Each row is a point on a landscape with many valleys, with its height.
From any point a ball rolls to the lowest of the 5 points nearest to it. It stops when none of these is lower. Distance is the straight distance between rows; heights are no part of it.
K_317: 68  -18  -2  75  9  -58  -10  -21  -30  48  -1  22  42  33  -38  89  -37  58  -2  28  -10  -18  height 462
K_121: 7  -13  12  16  -6  -37  -28  20  -30  8  17  3  -50  35  28  -30  33  31  -11  16  -1  -18  height 171
K_967: 36  -4  8  46  18  -58  -33  5  -26  20  -11  17  -21  26  -17  36  11  41  -7  14  4  -15  height 369
K_464: -25  -19  1  -28  -26  14  -3  19  -1  -41  24  -7  -27  20  38  -54  46  12  -15  -14  -25  -31  height 182
K_527: -15  14  5  -32  2  33  -9  0  9  -1  -31  19  27  -31  -6  15  -24  -7  12  -26  15  16  height 212
K_361: -39  6  19  -30  5  63  -11  16  48  -18  -37  3  27  -52  -6  9  -19  24  17  -26  50  34  height 106
K_289: 24  -21  10  31  6  -77  -49  23  -33  1  -8  27  -49  42  18  26  27  97  -6  -2  12  -24  height 240
K_35: -34  -21  2  -42  -17  35  -14  24  33  -70  -3  19  -9  -5  34  -36  30  31  -5  -29  24  4  height 533
K_13: 0  -8  -8  -9  1  -22  -27  15  -30  -6  -1  16  -37  11  13  -16  18  24  -16  -13  0  -15  height 249
K_457: -4  17  5  -13  16  29  3  -15  -15  21  -11  18  57  -34  -11  42  -55  -9  19  -27  10  17  height 169
K_495: -7  5  -11  -26  1  26  5  -12  -3  5  -21  -2  25  -37  -13  9  -24  -29  8  -12  -1  6  height 134
K_186: 43  6  -1  42  14  -48  10  -19  -30  43  12  -5  -3  15  -23  7  2  -30  -4  44  -13  -4  height 144
K_206: 35  -11  11  52  20  -69  -48  0  -34  25  -23  24  6  25  -17  70  5  92  -11  1  0  -18  height 374
K_884: 48  4  7  56  26  -33  3  -22  -35  53  15  8  29  13  -38  43  -21  -1  5  22  -22  -11  height 100
K_912: 13  16  -17  3  -2  -2  44  -23  -16  32  17  -35  -2  -12  -19  -16  -16  -88  -14  29  -31  2  height 108
K_680: -10  8  -12  -13  2  -4  -25  5  -17  -1  -12  19  -12  -5  2  -9  8  4  -8  -6  5  -9  height 255
K_179: -39  10  -2  -38  -8  47  -5  17  41  -38  -12  3  3  -29  4  -19  7  8  1  -19  31  21  height 459
K_69: -28  17  -12  -32  0  66  64  -20  54  10  5  -42  50  -36  -18  6  -63  -82  35  3  -2  23  height 92
K_757: 88  -2  6  68  -1  -84  6  -31  -16  37  6  3  -17  58  -13  25  4  -11  8  62  -6  14  height 239
K_371: 34  11  4  40  1  -36  31  -22  -28  37  15  -24  -18  22  -17  -26  6  -50  -8  44  -23  1  height 94
K_200: 1  16  -9  -24  11  30  24  -24  -2  32  -11  -6  39  -24  -14  16  -41  -53  15  -11  -10  17  height 111
K_20: -54  11  -2  -37  -9  75  27  11  74  -48  -10  -32  9  -35  1  -13  -3  -13  16  -9  26  32  height 461
K_540: -55  10  -24  -35  -25  57  49  9  69  -66  30  -38  -4  -9  23  -38  17  -49  3  -13  -21  15  height 380
K_336: -17  -2  -6  -19  -26  1  5  9  -19  -13  17  -5  -21  13  25  -46  28  -12  -20  5  -20  -19  height 98
K_82: -8  8  -10  -17  5  6  -24  -2  -19  4  -15  22  4  -16  -9  10  -4  -4  3  -17  11  0  height 241
K_747: 51  0  10  51  12  -64  -2  -16  -30  43  -4  1  -18  31  -10  14  11  -10  1  48  -8  -7  height 224
K_643: 20  12  -8  11  1  -24  17  -9  -23  20  8  -16  -19  7  -12  -23  8  -39  -12  34  -19  -8  height 88
K_956: -49  -27  5  -34  -34  62  28  19  72  -83  37  -14  -14  9  51  -44  66  6  6  -40  -44  -8  height 524
K_8: 88  10  15  63  3  -74  40  -42  -26  34  12  -26  -19  45  -12  3  1  -51  6  67  -13  6  height 179
K_453: -34  9  -25  -32  -21  30  32  12  32  -40  22  -31  -12  -1  23  -40  7  -59  -20  1  -27  -2  height 232
K_638: -63  -10  2  -33  -4  69  8  26  86  -65  -1  -20  -6  -28  -1  -33  11  23  3  -35  42  30  height 656
K_612: 72  6  3  58  13  -55  15  -36  -30  54  9  -16  1  32  -26  17  -2  -29  6  60  -10  0  height 207
K_550: 3  -18  6  8  8  -57  -71  32  -35  -14  -11  39  -31  18  20  16  23  99  -16  -28  20  -23  height 267
K_669: -45  32  -32  -37  -18  41  52  1  56  -27  26  -54  0  -15  8  -26  -2  -91  -8  3  -33  18  height 153
K_788: 48  7  8  47  3  -54  8  -6  -21  29  14  -11  -39  40  -3  -22  17  -17  -2  52  -4  -9  height 125
K_779: -53  -5  -11  -34  -28  51  37  19  67  -75  34  -32  1  3  31  -41  34  -21  -8  -20  -22  6  height 528
K_236: 56  -3  8  65  15  -78  -21  -11  -31  36  -3  15  -14  40  -12  37  5  32  -5  46  1  -9  height 33
K_376: 15  6  -9  9  17  13  14  -30  -38  40  5  9  51  -20  -30  33  -48  -30  18  -10  -14  -1  height 126
K_70: -16  9  11  -20  12  53  0  -6  28  3  -19  14  49  -44  -9  24  -42  1  16  -28  37  26  height 238
K_551: 54  -2  10  53  1  -78  -11  -4  -25  26  6  -1  -44  49  11  0  21  7  -3  48  1  -7  height 176
K_99: -29  22  -33  -29  -12  31  50  -12  22  6  17  -42  13  -24  -10  -21  -15  -97  -6  15  -28  8  height 115
K_945: -67  -1  23  -26  14  82  4  33  82  -37  -20  -22  13  -56  -26  -1  -12  33  5  -32  58  27  height 616
K_973: -12  7  -14  -37  -7  16  -23  8  -1  -26  -15  21  -1  -18  11  -13  4  11  -10  -18  15  8  height 352
K_292: -34  22  -18  -40  -13  57  37  -5  51  -7  -2  -41  24  -38  -9  -4  -29  -70  14  1  -8  20  height 105
K_493: -1  15  -19  -25  6  24  37  -27  -6  34  5  -18  25  -22  -24  -3  -33  -79  2  6  -23  10  height 107
K_954: -12  7  1  -19  12  19  -27  0  3  -7  -33  27  14  -27  7  19  -10  26  2  -33  32  12  height 35
K_668: 28  -1  4  32  24  -1  3  -26  -41  41  14  28  69  -9  -30  68  -66  10  10  -32  -16  -8  height 211
K_568: -1  -25  6  -13  -8  -20  -42  14  -18  -26  5  28  -36  27  29  -35  38  63  -13  -26  3  -24  height 243
K_80: -26  2  10  -16  22  80  49  -10  32  17  -6  -11  73  -42  -18  25  -88  -27  48  -32  30  27  height 109
K_199: 43  -33  34  39  -21  -59  -21  -1  -17  -1  17  2  -64  69  58  -45  57  44  13  39  -7  -29  height 170
K_235: -11  9  -8  -8  -14  -3  20  5  -10  -6  20  -25  -25  4  10  -47  16  -45  -27  16  -31  -13  height 59
K_743: 31  3  3  42  24  -47  -14  -10  -42  45  -1  10  -8  20  -18  32  4  15  -6  23  -4  -12  height 324
K_159: -30  14  -21  -37  -18  37  25  -3  28  -18  -11  -21  16  -28  3  -12  -16  -44  0  -3  3  15  height 152
K_564: 19  -26  15  30  0  -59  -43  14  -23  -2  14  19  -52  43  29  -17  41  68  -4  18  6  -27  height 206
K_430: -1  1  4  3  -12  -19  22  -8  -26  16  23  -25  -28  12  0  -43  14  -48  -23  29  -25  -6  height 73
K_49: -11  14  -19  -37  -16  24  25  -14  1  15  4  -19  23  -24  -7  -11  -17  -65  -5  0  -26  5  height 112
K_773: 30  6  -1  31  30  -14  -6  -25  -39  47  -2  20  36  -7  -35  45  -35  1  3  9  -14  0  height 210
K_161: 0  -14  4  6  16  -38  -66  17  -31  1  -29  40  -16  1  2  33  15  79  -17  -30  19  -11  height 321
K_215: 63  -9  -1  63  15  -55  -14  -27  -31  47  7  15  13  40  -25  67  -18  31  2  33  -12  -10  height 366
K_848: -60  4  -11  -40  -14  64  39  29  78  -73  16  -28  -3  -16  16  -36  22  -11  2  -19  12  16  height 576
K_555: -35  13  10  -21  12  80  35  -3  37  7  -25  -6  54  -46  -11  21  -51  -22  39  -26  37  28  height 145
K_918: -57  -12  -3  -37  -23  57  31  31  73  -90  15  -21  -7  -12  35  -43  43  11  1  -22  4  6  height 643
K_725: 0  6  -10  -2  1  -8  15  -9  -26  18  12  -10  -13  -6  -11  -21  -3  -44  -12  20  -18  -7  height 83
K_190: -45  2  24  -25  23  90  23  9  53  0  -26  -19  43  -55  -20  17  -55  1  39  -30  51  36  height 284
K_979: -42  -18  -3  -36  -34  37  16  17  35  -69  22  -13  -17  5  39  -54  53  3  -5  -36  -37  -18  height 362
K_87: -29  11  0  -36  -5  55  12  2  37  -9  -27  -9  26  -32  -8  4  -29  -23  18  -16  28  26  height 190
K_331: 20  -12  19  30  -9  -46  -3  5  -29  9  25  -5  -52  48  22  -42  30  13  -9  30  -6  -26  height 148
K_876: -42  16  0  -33  -1  69  27  11  65  -10  -24  -20  34  -49  -13  -2  -33  -23  29  -15  35  27  height 237
K_894: -31  -1  -2  -34  -8  37  -24  23  18  -48  -16  21  -1  -29  19  -14  12  34  -7  -33  36  13  height 463
K_836: 1  3  8  -10  15  12  -16  -5  -16  17  -24  31  40  -24  -16  49  -33  20  11  -30  9  2  height 254
K_976: 11  -8  5  21  8  -45  -43  6  -37  23  -3  25  -26  19  -1  17  18  49  -12  1  8  -17  height 389
K_839: -17  18  -9  -35  -7  48  23  -1  16  4  -18  -10  24  -35  -15  13  -28  -46  21  -4  4  17  height 122
K_411: 69  0  17  54  -5  -80  8  -22  -24  26  10  -12  -36  52  8  -5  18  -20  -1  63  -4  4  height 110
K_286: 41  -12  11  51  20  -46  -27  -16  -37  45  -6  23  28  21  -23  74  -21  49  -5  8  -12  -17  height 438
K_905: 25  -10  16  40  19  -64  -51  6  -36  18  -15  26  -21  23  -5  41  14  64  -14  4  9  -14  height 322
K_404: -39  -6  -18  -43  -28  33  19  15  36  -47  11  -18  -11  1  33  -41  22  -30  -10  -11  -13  5  height 346
K_813: -16  -4  2  -22  -8  -8  -53  23  -20  -39  -9  34  -22  -5  22  -18  25  61  -16  -39  27  -14  height 308
K_758: 15  12  -10  9  13  -38  -10  0  -27  14  -4  8  -16  11  -8  -14  10  -4  -6  19  -8  -7  height 150
K_835: -11  4  2  -20  13  64  53  -14  19  19  -9  -5  74  -39  -16  25  -71  -51  36  -22  12  29  height 95
K_112: -24  -16  -4  -23  -26  18  12  17  6  -46  34  -19  -24  18  38  -57  42  -18  -11  -14  -40  -24  height 178
K_700: 13  5  -7  11  17  -17  -29  -9  -30  28  -9  23  23  -12  -16  43  -9  21  0  -17  2  -4  height 343
K_446: -48  -1  11  -39  9  55  -24  20  56  -44  -31  20  5  -40  10  -5  5  44  3  -28  60  26  height 491
K_373: -13  -9  -9  -34  -18  7  -19  17  -5  -38  -9  16  -20  6  21  -30  29  31  -14  -25  -2  -10  height 307
K_910: 33  8  -7  25  11  -27  17  -21  -38  49  11  -2  2  5  -31  5  -10  -39  -3  29  -23  -3  height 121
K_928: 31  0  9  47  30  -39  -26  -13  -45  49  0  23  22  12  -37  54  -18  36  4  8  -13  -10  height 348
K_708: 19  19  -13  4  12  -5  22  -17  -31  49  10  -9  4  -10  -24  0  -17  -57  -6  22  -26  3  height 99
K_140: -27  3  -16  -40  -14  26  -2  10  19  -28  -4  -2  -8  -21  13  -27  10  -15  -4  -15  5  1  height 287
K_687: -5  -36  12  -1  -21  -1  -18  10  -10  -26  26  7  -41  35  37  -56  48  32  -10  -10  -35  -37  height 175
K_972: -7  3  -2  -6  11  -22  -50  7  -22  -1  -17  34  -1  -8  -8  29  8  47  -16  -27  16  -2  height 404
K_487: 29  -7  10  30  19  -27  -26  -16  -47  38  -13  23  35  2  -30  75  -25  39  2  -10  -11  -14  height 349
K_369: 11  -19  3  4  -20  -18  8  11  -27  -6  27  -15  -44  32  29  -60  36  -3  -24  23  -27  -24  height 132
K_212: 62  -19  18  53  -17  -76  -13  -1  -19  16  12  -4  -54  69  26  -17  33  20  4  42  2  -13  height 180
K_609: 14  -22  15  31  9  -71  -80  25  -31  9  -27  41  -20  23  3  55  13  108  -14  -15  17  -22  height 272
K_290: -37  3  -5  -42  -21  41  5  20  49  -57  -8  3  -2  -19  22  -32  21  13  2  -25  16  14  height 472

Call two points neighbours if one is among the 5 nearest of the other. Go from one point of each pair to the other, from neighbour to neighbour, staying as low as possible. Name the highest point that can't be avoided.
K_954 and K_884: K_527
K_236 and K_69: K_551
K_361 and K_236: K_87
K_411 and K_235: K_788
K_235 and K_884: K_186
K_69 and K_235: K_200

Where does a ball stop that starts at each point below?
K_49: K_235
K_290: K_69
K_550: K_235
K_609: K_235
K_905: K_235
K_638: K_69
K_20: K_69
K_848: K_69
